Each scene shows the same named points in several views. A view is turned or mirrored, and shifted as a whole, has a little noise and may leave points out.

Scene 1
View 1
<132>: [  2 -10  -2   1   6   5  -5  -6  -4   0   5   2  -9   0  -2   6   2   7
   2  -9   3  -6  -2   8 -14   2  -1   5  -1  -1   4  -8  -3   0  -9  15
   3  -7   6   4   1]
<197>: [  6  -5  11  16  20   3   4  -5 -13  14   1  -6   6  15  18  -5 -24 -17
  -5   0   4  -4  13  -6   6  -2  -1  -3  -5   3   3   2   0  -1   3  -5
   3 -15  15  -2   6]
<42>: [  4  -2  -4   9  11  -4  -1  -8  -7  -7   3   5  -8  -3   2  -7  -4  -7
 -12   1   9   8   1   0   4   8   1   0  -4   4  -1  -2   0  -5   2   4
  -2  -3   3   1   4]
<110>: [  7   2  -2  15  16 -11   3 -12 -13  -3   4   0  -5   3  10 -12 -14 -16
 -17   6  10  10   5  -3  10   7   0  -1  -1   6   0   0  -2  -5   8  -8
  -1  -7  10  -3   1]
<66>: [ -7   7   7  10  11   0   2  -7   0 -12   5   8 -12  -4  -3 -10  -6   1
 -22  -1   9   1  -3  -7   1  11   1   7 -11   8  -1   3   6  -1   1  13
  -9  -1   1   2  13]
<151>: [ 4 -8 -6  4  7  5 -5 -4 -5 -2  2  5 -6 -3  0  3  3  0  1 -7  5  1  1  7
 -6  3  2  0 -4  0  0 -6 -2 -4 -7 13  3 -3  1  6  4]
<150>: [  2  -1  13  13  17   7   2  -2  -7   6  -2   4   3   9  11 -10 -17 -12
 -13  -2   7  -1  10 -14   6   8  -1  -3  -9   9  -1   6   7   0   5   0
  -6  -9   7  -2  15]
<80>: [ 13 -17  -8  -6   3   5 -13  -4 -11   6   1   8  -4   0   0   2  10   0
   4 -12   8   5   2   2 -11  13  -5  -5   7   5   2  -8  -3   0  -1   0
   0  -6   7   0   0]
<173>: [  1  -8  14   8  14  16  -2   0  -6  13  -1   1   4  11   9  -1 -13  -4
   0 -11   2  -9   9  -7  -5   2  -1  -2  -7   4   2   1   5   2  -4   8
   0 -11   8   1  13]
<209>: [  2  -1  24  12  21  15   0   2  -9  13  -6   7  11  16  15 -16 -22 -16
 -16  -6   8  -1  15 -27   8  14  -4  -7 -10  16  -2  12  14   3   9  -7
 -13 -11   9  -5  24]
<21>: [  7  -7   8   2  12  -2  -5 -12 -14  11   9  -1  -4  11   5  -6 -12  -2
 -11  -5   9  -3   1  -7  -8  11 -10   2   9   8   7  -1  -2   6   5 -10
  -5 -16  21  -8  -1]
<12>: [  7 -11   5   4  10  14  -6   2  -7   7  -5   8   4   4   7  -2  -2  -6
   0 -11   6   0   9  -7  -3   9  -1  -6  -6   6  -1   0   5  -1  -1   6
  -2  -5   2   3  13]
<54>: [ -4   1  15   9  14   6   0  -5  -4   2   3   4  -3   7   3  -8 -13  -1
 -16  -6   6  -5   3 -11  -1   9  -3   3  -7   9   1   4   6   4   2   6
  -8  -8   8  -1  14]
<247>: [ 13 -15  -8   1   8   1  -8  -6 -13   6   1   3  -1   3   6   0   1  -7
   2  -6   7   6   5   4  -5   7  -3  -5   5   2   2  -7  -5  -3   0  -3
   4  -9   9   0  -2]
<79>: [ 5 -6 -1  5 10  6 -5 -1 -6 -2 -2  9 -2  0  4 -5  0 -7 -7 -6  8  7  5 -5
  1 11  1 -4 -6  7 -3  0  4 -4  1  5 -3 -2  0  3 11]
<265>: [  6 -10  -3   6  10   9  -4   0  -6   2  -3   5   0   0   5   1   0  -6
   2  -7   4   1   7   2  -1   3   2  -4  -7   1  -2  -4   1  -5  -5  11
   3  -3   0   6   8]
<3>: [  6  -2   3   6  11   4  -5  -3  -9  -2  -3  12   0   0   5 -13  -2 -11
 -15  -4  12  11   6 -14   7  19  -2  -6  -5  14  -4   4   8  -3   8  -4
 -10  -2   1  -1  14]
<95>: [ -6   0   4   0   5   8  -5  -2   3 -12   2  15 -12  -8  -9  -6   7   8
 -15 -10   9   2  -5  -7  -7  15   1   5 -10   9  -3   1   8   0  -2  19
 -11   3  -6   4  16]
<20>: [  3 -16   2   2   7  16  -6   1  -4   9   0   1  -1   4   2  10   0   5
  12 -14  -1 -11   4   7 -15  -3   0   0  -4  -3   3  -7  -2   1 -13  19
   8  -8   5   6   5]
View 2
<3>: [ 11  -2   6   9 -13   2  -7  -9  -1   6   7   7  12  -8   4  12   9  -6
   5 -10   2  -1   9  -2   1  10   0  -2   8   0  -3   8   6 -11  -2  -7
  -1  19  -8   2  -5]
<265>: [ 13   0   9   2   4  -3  12   3  -5   8   0   7   3   3  -3   5   2  -4
  -5  -1   0  -3   4  -5  -1  -4  18   7   4   3  -3   2  -1 -11   8  -2
  -3  11  -4  -1  -3]
<80>: [  4 -11  14   9  -2 -10   3  -4  -6   0 -10  -6   2   8   5   2  12  -2
   1   2   1  -3  12  -7   4  -6  25  -1   9   3  -3   6  -9 -15   7   3
  -6   3  -1   1  -9]
<21>: [  1  -9  11   6  -4  -1 -13 -15  -2  -2  -5   3   6  19  -7   0  15   0
   1 -10  10  -2   4  -5  -7  11  10 -13   3  -1  -3   5 -10 -11  14 -12
  -3  10   5  17 -15]
<173>: [ 12   5   8  -4   6   9  11  -4  -9   7  -4   8   7  11 -13   9  12  -4
  -4  -5   6  -3  -1  -5  -6   7  10   8   5   7   1  -1   1 -13  19  -9
  -4  16   3  10 -14]
<95>: [  9  -9  12  -1   4   4  -2  -8   8   9   5  -5  15   0  10  13   1  -3
 -14   7  10   4  14  -4  -1  12   8   8   0   7   2  -5   5 -18  -8   6
   4  25  -7 -15  -4]
<20>: [ 10  -2  13  -5  16  -1  21   4  -8   6 -11   0   1  16  -7   3   7  -2
 -12   8   4  -3   3  -7  -3  -6  27  12   3   9   0  -4  -7 -15  17   2
  -5   8   3   0 -11]
<132>: [  6 -10  14  -2  12  -6   7  -1   0   5  -6  -2   3  17  -1   1   1   0
 -14   7   6   0   6  -6  -4  -2  25   3  -2   5  -2  -4  -9 -14   9   2
  -1   8   1  -3  -7]
<54>: [ 10  -1   8  -2   1   9  -5 -11   1   6   4   7  12   9  -7  10   7  -3
  -7  -6  11   0   3  -3  -7  17   0   1   0   4   0  -2   3 -13   8 -11
   1  22   0   6 -10]
<42>: [ 9 -7  8  6 -2 -7 -6 -3  3  8  8  9  6  3  2  3 -3 -3 -7 -6  3  0  5 -2
 -4  3 11 -5 -2 -2 -7  3 -2 -7  0 -7  0 15 -8  0  0]
<66>: [ 10  -7   9  -1   2   3 -10  -9  10  10  12   5  13   3   2   8  -4  -2
 -15  -2  10   3   7  -2  -7  15   3   0  -6   2  -2  -4   4 -12  -5  -6
   5  25  -7  -6  -2]
<151>: [ 10  -6  12   2   8  -8   9   3  -1   7  -2   3   2   8   0   1  -1  -3
 -10   3   1  -1   6  -5  -1  -5  24   4   0   2  -4   0  -5 -11   6   1
  -2   9  -3  -3  -2]
<110>: [  9  -4   5   9  -8  -7 -13  -6   3   5  11  16   4   5  -5  -1  -2  -3
  -1 -17   3  -1   0   0  -7   6   5 -14  -2  -7 -10   8  -4  -2   5 -17
   0  14  -7  12   0]
<12>: [ 12   2   8   2   0   4  10  -2  -8   6  -3   5   7   1  -4  10  11  -5
   1  -3   2  -3   5  -5   0   2  12   8   9   5   0   3   3 -13  10  -4
  -5  14  -2   3  -9]
<247>: [  6  -8  11   9  -2 -11   2  -1  -7   2  -6   3   0   9  -1  -1   7  -3
   2  -5  -1  -4   6  -4   0  -6  23  -5   6  -1  -6   7  -9  -9  10  -4
  -6   4  -2   8  -6]
<150>: [ 13   6   4   2  -5   9  -2  -7  -4   8   7  15  11   2 -10  10   9  -5
   0 -14   6  -3  -1  -3  -7  13  -2   1   4   1  -1   3   5  -8  11 -16
  -1  21  -3  11  -9]
<79>: [ 11  -2   8   5  -4  -2   2  -3  -3   7   3   6   8  -2   2   8   4  -5
  -1  -4   1  -2   7  -4   0   3  11   2   5   1  -4   4   3 -11   2  -3
  -2  15  -6  -1  -3]
View 3
<132>: [ -2   2 -10   4  -2   6   8  16   6   3  -6  -7  -5  -7  -1  11  -4  -1
  -4  14   1   1  -8   8  -1  -3  -4   4 -14  17   4   8  -2   3  11  -5
  -2  -1  -2  -6  -7]
<3>: [ 11  -9   1   0  -6   1  -3  -5  12  -9  11  -5 -16   1   3 -15  -6  -4
   2  -6   1   6  -1   9  13 -10  -8  16   3   5   4  17 -11   4 -15 -12
   7  -6   3   0 -10]
<209>: [ 22  -5   4  -2  -6   4   2  -8  13 -16   6   1 -27   0   7 -22  -1  -6
  10 -24   9   3   0  11   6  -9   4   4  11   7  -3  24 -12  -8 -10  -3
  28 -12  19  -8 -17]
<12>: [ 13  -1   1   4  -5   4   0   9  10  -5   2  -4 -16  -3  -1  -7  -4  -8
   3  -2   2  11  -8  12   5  -8  -3   2  -2  13   4  14  -1   0   4  -6
   7  -7   9  -4 -12]
<151>: [  1  -2  -5   3  -2   3   2  13   8  -1   0  -5  -7  -5  -3   5  -4  -4
  -3  11  -4   5  -8  12   4  -3  -4   6 -12  13   3   7   0   4   9 -11
  -6  -1  -1  -4  -6]
<79>: [  7  -6   0   2  -4   1  -2   4  11  -6   7  -4 -12  -2  -1  -6  -5  -4
   1   1  -2   8  -5  11   9  -7  -5  10  -3   9   3  13  -5   4  -2 -12
   1  -4   3  -2  -9]
<247>: [  5  -1  -8   3 -10   5   5   2  -1 -11  -2  -7  -6  -4   3  -2 -12 -19
   0  10  -1  13  -3  13   2  -6  -7   6 -12  14   6   4   2  -3   7  -9
   2  -4  -3   0   4]
<265>: [  6  -2  -1   3  -3   1   0  10   9  -4   3  -3 -10  -4  -3  -1  -4  -8
   0   4  -4   9  -8  15   5  -4  -2   3  -7  12   2   9   2   2  11 -10
  -2  -3   4  -4  -9]
<42>: [  0  -8  -4  -2  -4   0   2  -3   7  -9   7  -3  -8  -2   2  -2  -5  -2
  -2   5  -4   0   0  12   9  -4  -3  16  -8   6  -1  10  -9   2  -3 -15
  -3   1  -3  -3  -5]
<21>: [  6   0 -15  -2 -11  11  15  -6  -2 -13  -8  -8 -11  -4  12  -2 -10  -9
   2   1  12  -3   5   5  -2  -9  -5  10  -8  15   3  12 -12  -7  -6  -1
  21  -5  -1  -6   0]
<54>: [  7  -4  -5  -2  -2   4   7   1  12  -6   1  -2 -17  -3   4  -4   1   6
   2  -7   6  -7  -1   8   4  -5   1   9  -1   9  -4  18 -15  -1  -5  -5
  14  -4   8 -10 -15]
<66>: [ -1  -8  -4  -2   2   0   2   2  15  -2   7  -2 -12  -3   1   1   2  14
  -3   1  -1 -13  -1   6  10  -4  -2  18  -4   4  -3  18 -18   7 -10 -13
   0   2   0  -8 -16]
<80>: [  5   1  -8   6 -10   8   4  11   3  -1  -4 -13  -6  -3   2   0 -12 -14
  -1  13   4  15  -7   7   4 -12 -15   7 -10  17  13   7   0   5   1  -5
   1  -6  -5   3   0]
<95>: [  2  -6  -1   4   2   2  -2  16  21   9   7  -8 -11  -3  -4   3   0  16
  -4   4   0  -5  -9   3  12  -8 -10  15  -3   9   5  19 -13  15 -11 -11
  -5  -3   0  -4 -20]
<197>: [ 11  -3  -5  -4  -7   3   9 -11   1 -23   0   4 -17  -4   8  -9  -3 -15
   6 -10   2   0   4  18  -1  -1  10   2  -3   9  -9  10  -4 -16  10  -6
  19  -3  12 -12  -4]
<110>: [  3 -10  -6  -6  -7  -1   4 -17   1 -21   7   1 -10  -2   9  -9  -7  -9
   1   0  -3  -3   8  15   7  -3   1  18  -6   3  -5   9 -12  -6  -6 -16
   6   2  -2  -5   1]
<150>: [ 12  -6  -1  -3  -4   2   3  -6  10 -14   5   2 -19  -2   5 -12   0  -3
   5 -12   3  -1   0  13   5  -5   4   7   3   6  -6  17 -10  -6  -3  -8
  16  -5  12  -9 -13]
<20>: [  5   6  -6   7  -2   7   7  23   8   3  -8  -5  -9  -7  -4   9  -2  -6
   0   9   0   8 -13  12  -4  -3   0  -7 -12  20   3   7   6   0  23  -1
   1  -5   6  -8 -11]
View 4
<173>: [  7   6   1  -3  -3  -1   1  -4   5  -6  -7  -2   5   2  -6   2  -2   9
  -1   4   9   5 -10   6   1  -6  15  -4  -8   1   1   9  -6  -1  -4   2
   6   2   3   4   5]
<265>: [  8   5   5   3  -6  -2 -15   3  -6  -2  -7  -5   6   3   1   2   1   1
  -6   1  -3   4   4   9   1   0   7   1 -11   2   0  17  -7   8  -4   2
   4  -3   2  -6   4]
<209>: [  7   7  -1  -2 -21  -1   8  -4  -5   1  -2  13   5   2 -10   9  -5  13
   6   2  24  -2 -23  11   0 -17  23  -6 -15   1  -3  13  -7  -7  13  -4
   4  16 -14  15  17]
<151>: [  5   3   6   3  -1   0 -15   8  -9  -3  -5  -6   5  -1   0  -3   1  -1
 -10   2  -9   6   6   3   1   4   0   1  -7   0   1  16  -4  11  -6   1
   4  -4   2 -14   1]
<197>: [ 11  13   4  -8  -6  -7  -2 -13  -2 -10  -8   0   5 -12  -8  -8   8  11
   1  -1  13  -1 -14  16   6 -11  17   5  -8  -7  -4  15   1  -3  -1   0
  -4  13   0   6  15]
<21>: [  1   8  10  -8  -3  -4   0   8  -5  -8  -6  18   3 -20 -10 -15  -5  15
  -1   4   5   7 -13   1  -1  -8   2  -2  -5 -10  -1   9   8   4  -1   3
  -5  14  -8  -2   4]
<3>: [  4   3   5   6 -21   0  -8  10 -20   5   1  12   5  -2  -5   5  -5   4
  -2   0   6  -1  -7   7  -1  -8   8  -3 -15   2  -3  21  -6   5  13  -6
   1  12 -17  -3  12]
<42>: [  4   5   6   4  -8  -1 -12   5 -21  -2  -1   0   4  -7  -6  -5   4   0
  -8  -1  -3   0  -2   5   3  -1   2   4  -8  -3  -1  22  -1   9   5  -7
  -1   7 -10 -14  10]
<80>: [  3   3  12   1  -6  -3 -17  19  -4  -1 -10  13   7  -8   4  -5  -9   8
  -5   4  -9  11   9   5  -5   0  -3  -3 -12  -2   1  14  -2  13  -7   9
  -1   1  -1  -7  -5]
<132>: [  2   3   6   0   6   1 -10   9  -3  -7  -6  -5   5  -3  -3  -6  -2   1
 -10   4  -9  10   3  -3   1   6  -2  -2  -3  -1   4  11  -1  11 -10   3
   5  -6   5 -15  -4]
<150>: [  7   7   1   0 -12  -2   1  -5  -9  -3  -2   3   4  -1 -10   3   1   7
   0   1  13  -2 -16   8   3  -9  15   0 -10  -1  -2  16  -4  -2   8  -6
   2  11  -9   3  15]
<12>: [  8   4   4   2 -10  -1  -9   4  -2   0  -7   3   6   3   0   5  -5   6
  -2   3   4   4  -1   8  -1  -4  11  -3 -13   3   0  14  -9   4   0   3
   5   1  -1   2   4]
<110>: [  6  10   8  -1 -11  -6 -10  -1 -23  -6  -2   7   4 -19 -10 -13   9   5
  -5  -3   3  -3 -10  10   5  -7   4   8  -8 -10  -4  23   6   6   9  -7
  -9  18 -14  -9  16]
<54>: [  2   4   1   0  -6   2   5   1  -9  -3   1   2   3  -1 -14   0  -3   5
  -3   3   9   3 -17  -2   2  -5   9  -5  -6   0   1  12  -3   1   6  -7
   5   7  -9  -5   9]
<247>: [  7   7  11  -1  -6  -6 -18   9  -6  -4 -10   9   6 -13   3  -9  -1   8
  -5   1  -6   6   6  10  -1  -3   1   3 -11  -5  -2  17   0  10  -6   7
  -5   5   0  -5   1]
<79>: [  6   3   5   6 -13   0 -12   8 -14   2  -2   3   6   1  -1   3  -2   1
  -5   1   0   2  -1   7  -1  -3   6  -1 -12   2  -1  19  -7   8   4  -2
   3   3  -8  -6   8]
View 5
<132>: [ -3  -1   2  -8  14  -3   2 -11 -18   4 -11   3   9   5   3   0  -7  -2
  13  -2  -4  -7  -2   9  -7   0  -7   6  16   5  18  -6   4  -8   5 -10
  22 -14 -10  -2   8]
<265>: [  0   2   6  -8  12   0   4 -16 -14  -2  -6   3  11  11   2  -7 -10  -3
   7   0  -2   1  -6  11  -1   6  -7   8   9  -2   9  -9  10  -8  15 -11
   9  -3  -2   1   4]
<209>: [  3   0 -13   1   1   4   2  -7   6 -18  16  22  23  -1  -4 -10  -7  15
  -6   9  -3   0 -26  17  13   5 -23  -4  -6   6 -12  -1  14  -3  23  -1
   2  17   1   0  -1]
<42>: [ -2   4   0   0  12  -9   0 -14 -10  -6  -2  -4   4   5  -3 -13 -12   4
  -3  10  -1  -5  -8   1   8   0  -1   0   3   2   8  -9   3  -9   8  -7
  10  -9  -1   4   5]
<12>: [  0   2   1  -8   9   3   3 -13  -9  -5   0  11  17   8   1  -5  -6   0
   5  -1  -3   1 -13  15   4   6 -13   6   8   2   5  -7  15  -9  20  -7
   9   1  -1  -3   5]
<54>: [  0   0  -9   5   4  -5   1  -9  -5  -9   5   9  14  -5  -1  -8  -8  10
   3  10  -3  -9 -12   9   3  -1 -17   0   4   9  -1   1   4  -5   9  -6
  14   4  -5   0   3]
<173>: [  3  -4  -4  -7   6   7   5  -8  -7  -4  -1  18  17   3   2  -2  -8   5
   9   0  -4  -2 -12  18  -5   5 -20   3   6   4   4  -2   9  -3  14  -8
  10   7  -8   0  -1]
<247>: [ -4   0   1 -15  18   3   1  -7 -10   1  -7   7   6  15  -2   0 -10   1
  -1  -4  -4   1 -14  11   8   2   1  -2   4   0  18 -13   9  -8  11  -3
  12 -16  -5  -1   7]
<20>: [  1  -4   5 -15  13   7   6 -11 -18   7 -13  12  14  10   6   5  -6  -5
  19 -10  -4  -2  -3  18 -15   6 -13  11  17   2  18  -5  10  -6  10 -13
  18  -7 -12  -4   4]
<80>: [ -6   3   2 -15  17   0  -2  -8 -13   2  -5   6  13  13  -1   4  -4  -3
   2  -6  -5  -2 -13  11   9   0   0   3  13   3  19 -12  15 -12  15  -2
  20 -20  -3  -7  14]
<150>: [  2  -1  -8   1   5   1   3 -10  -1 -12   7  12  14   1  -2 -12 -11  11
  -2  10  -2  -2 -16  11   7   3 -16  -3  -3   3  -4  -3   7  -3  14  -5
   4   9  -2   4  -1]
<151>: [ -2   2   6  -7  13  -4   3 -16 -17   1  -9  -1   8   9   2  -6 -10  -3
   8   0  -3  -3  -3   7  -2   2  -3   8  13   1  14  -9   6  -9  10 -11
  15 -11  -5  -1   7]
<95>: [ -2  11   1   9   4 -18  -2 -20 -16  -7   1  -7  18  -6   2 -11  -2   0
   8  11  -4 -13  -1   1   4  -3 -11  14  20   8   1  -1   8 -16  15  -9
  23  -6   2  -7  15]
<66>: [ -1   6  -4  12   4 -16  -1 -16 -10  -9   2  -6   9  -7  -1 -16  -9   7
   2  16  -3 -13  -3  -1   4  -3 -10   5   9   8  -1  -1   0 -10   7  -9
  16  -2  -2   2   7]
<197>: [  2  -9  -8  -8  11  10   5  -4   1  -7   0  18   6   8  -3  -7 -17  12
  -2   5  -2   2 -19  15   2   5 -14  -9 -10   0   4  -5   2   2   7  -5
  -1   8  -9   9  -8]
<79>: [ -2   5   2  -3  10  -5   1 -16 -10  -7   1   1  12   7  -1 -10  -8   1
   0   5  -3  -2 -10   7   8   3  -6   5   7   1   4  -8  11 -11  18  -7
  10  -4   1  -1   7]
<3>: [ -3   7  -4   2   7  -8  -2 -13  -3 -13  10   3  15   3  -4 -13  -7   6
  -8  10  -2  -3 -17   5  19   1  -6   1   2   4  -3  -8  13 -12  21  -2
   8  -1   6  -1   9]

In a view up to two points have been moved. Name them for each view, in the order of its rows, or write -.
view 1 -> <209>
view 2 -> <151>
view 3 -> <247>
view 4 -> <110>
view 5 -> <20>
